Each row is a point on a landscape with many valleys, with its height.
From any point a ball rolls to the lowest of the 3 points nearest to it. It stops when none of these is lower. Distance is the straight distance between rows; heights are no part of it.
<394> height 17.9: [137 147 114 131 143 155 114  82]
<71> height 16.0: [ 98 134 115 124 135 137 148  86]
<157> height 14.6: [134 151  97 118 133 167 132  92]
<469> height 27.9: [136 120 140 130 167 135  91 117]
<525> height 23.5: [166 168 130 125 157 159  78 121]
<33> height 15.4: [145 108 121 105 127 171 136 165]
<169> height 26.6: [146 135 138 134 152 119  85  81]
<603> height 15.1: [151 150 116 121 145 166 106 118]
<10> height 23.3: [169 121 115 108 125 182 123 180]
<209> height 34.8: [162 195 122 123 139 168  92 108]
<145> height 6.8: [ 97 123 103 117 106 150 176 112]
<577> height 55.2: [ 71 146 121 153  99  69 201 207]
<349> height 37.1: [175 195 135 132 138 141  77 104]
<397> height 50.5: [102 103 132 120  90 112 189 178]
<154> height 20.9: [161 122 144 152 122  76  72  83]
<408> height 63.9: [ 85 106 132 131 119 114 176 172]
<631> height 42.6: [190 157 141 156 108  83  63  95]
<171> height 33.7: [137 109 120 103  74 128 196 155]
<53> height 42.0: [188 161 145 142 129 100  55 102]
<433> height 20.1: [136 133 127 126 157 152 103 111]
<550> height 40.1: [132  97 133 106  82 108 195 177]
<686> height 38.7: [ 85 110 142 132 159 113 129 128]
<176> height 50.9: [101 127 134 130  80  74 209 199]
<173> height 29.3: [149 144 131 138 138 110  90  71]
<266> height 10.1: [116 119 108 115 125 160 151 115]
<365> height 7.8: [109 107 122 122 154 146 126 124]
<344> height 45.4: [195 141 138 161  92  69  59  89]
<578> height 7.3: [126 118 101 114 106 164 162 132]
<427> height 73.7: [ 55 122 130 144 136 106 171 160]
<464> height 24.9: [138 121 126 123 157 152  96 121]
<146> height 11.7: [124 109 112 113 121 162 147 141]
<40> height 25.1: [ 64 127 130 142 149 108 148 108]
<388> height 25.5: [119 102 127 118 144 155 127 151]
<321> height 54.7: [202 188 143 159  96  89  54 104]
<637> height 40.4: [122  93 122 111 104 137 166 179]
<417> height 22.5: [ 71 129 120 138 137 112 149  91]
<618> height 5.3: [ 99 114 112 115 101 131 181 137]
<290> height 6.4: [113 121 101 108  91 147 186 126]
<183> height 27.3: [132 101 136 121 161 153 105 146]
<626> height 47.5: [118 117 137 119  73  85 212 173]
<85> height 7.4: [140 144 111 123 145 161 119 108]
<16> height 13.8: [170 117 156 146 142  80  63  98]
<520> height 41.8: [ 95 105 149 139 162 114 107 126]
<221> height 30.9: [ 89 114 133 131 155 130 133 117]
<526> height 42.7: [105 101 151 137 171 109 100 136]
<382> height 44.4: [ 77 102 147 134 153 120 138 163]
<368> height 20.4: [105  97 116 116 111 140 164 158]
<119> height 57.1: [183 234 157 142 124 131  69 112]
<677> height 26.5: [ 80 120 125 134 142 122 153 124]
<595> height 53.8: [ 93  87 135 124 138 131 153 173]
<610> height 18.8: [162 126 144 139 147 105  76  89]
<647> height 49.6: [ 90 120 121 122  86 104 208 161]
<481> height 34.6: [193 140 143 154 115  78  53 101]
<275> height 17.5: [141 118 109 109 121 171 142 156]
<289> height 19.1: [ 87 120 118 130 134 133 153 106]
<376> height 23.2: [161 147 123 112 146 184 101 152]
<443> height 41.6: [163 162 132 136 136 125  81  75]
<260> height 32.2: [132  96 116 109  92 143 176 157]
<350> height 31.4: [129 113 152 133 161 107  87 102]

For each start below, name the point where the ball stops.
<686> | <618>
<209> | <85>
<469> | <85>
<443> | <16>
<169> | <16>
<526> | <16>
<520> | <365>

For each start below, name every point that the ball comes to, in order.
<173> | <610> <16>
<119> | <209> <603> <85>
<525> | <603> <85>
<376> | <603> <85>
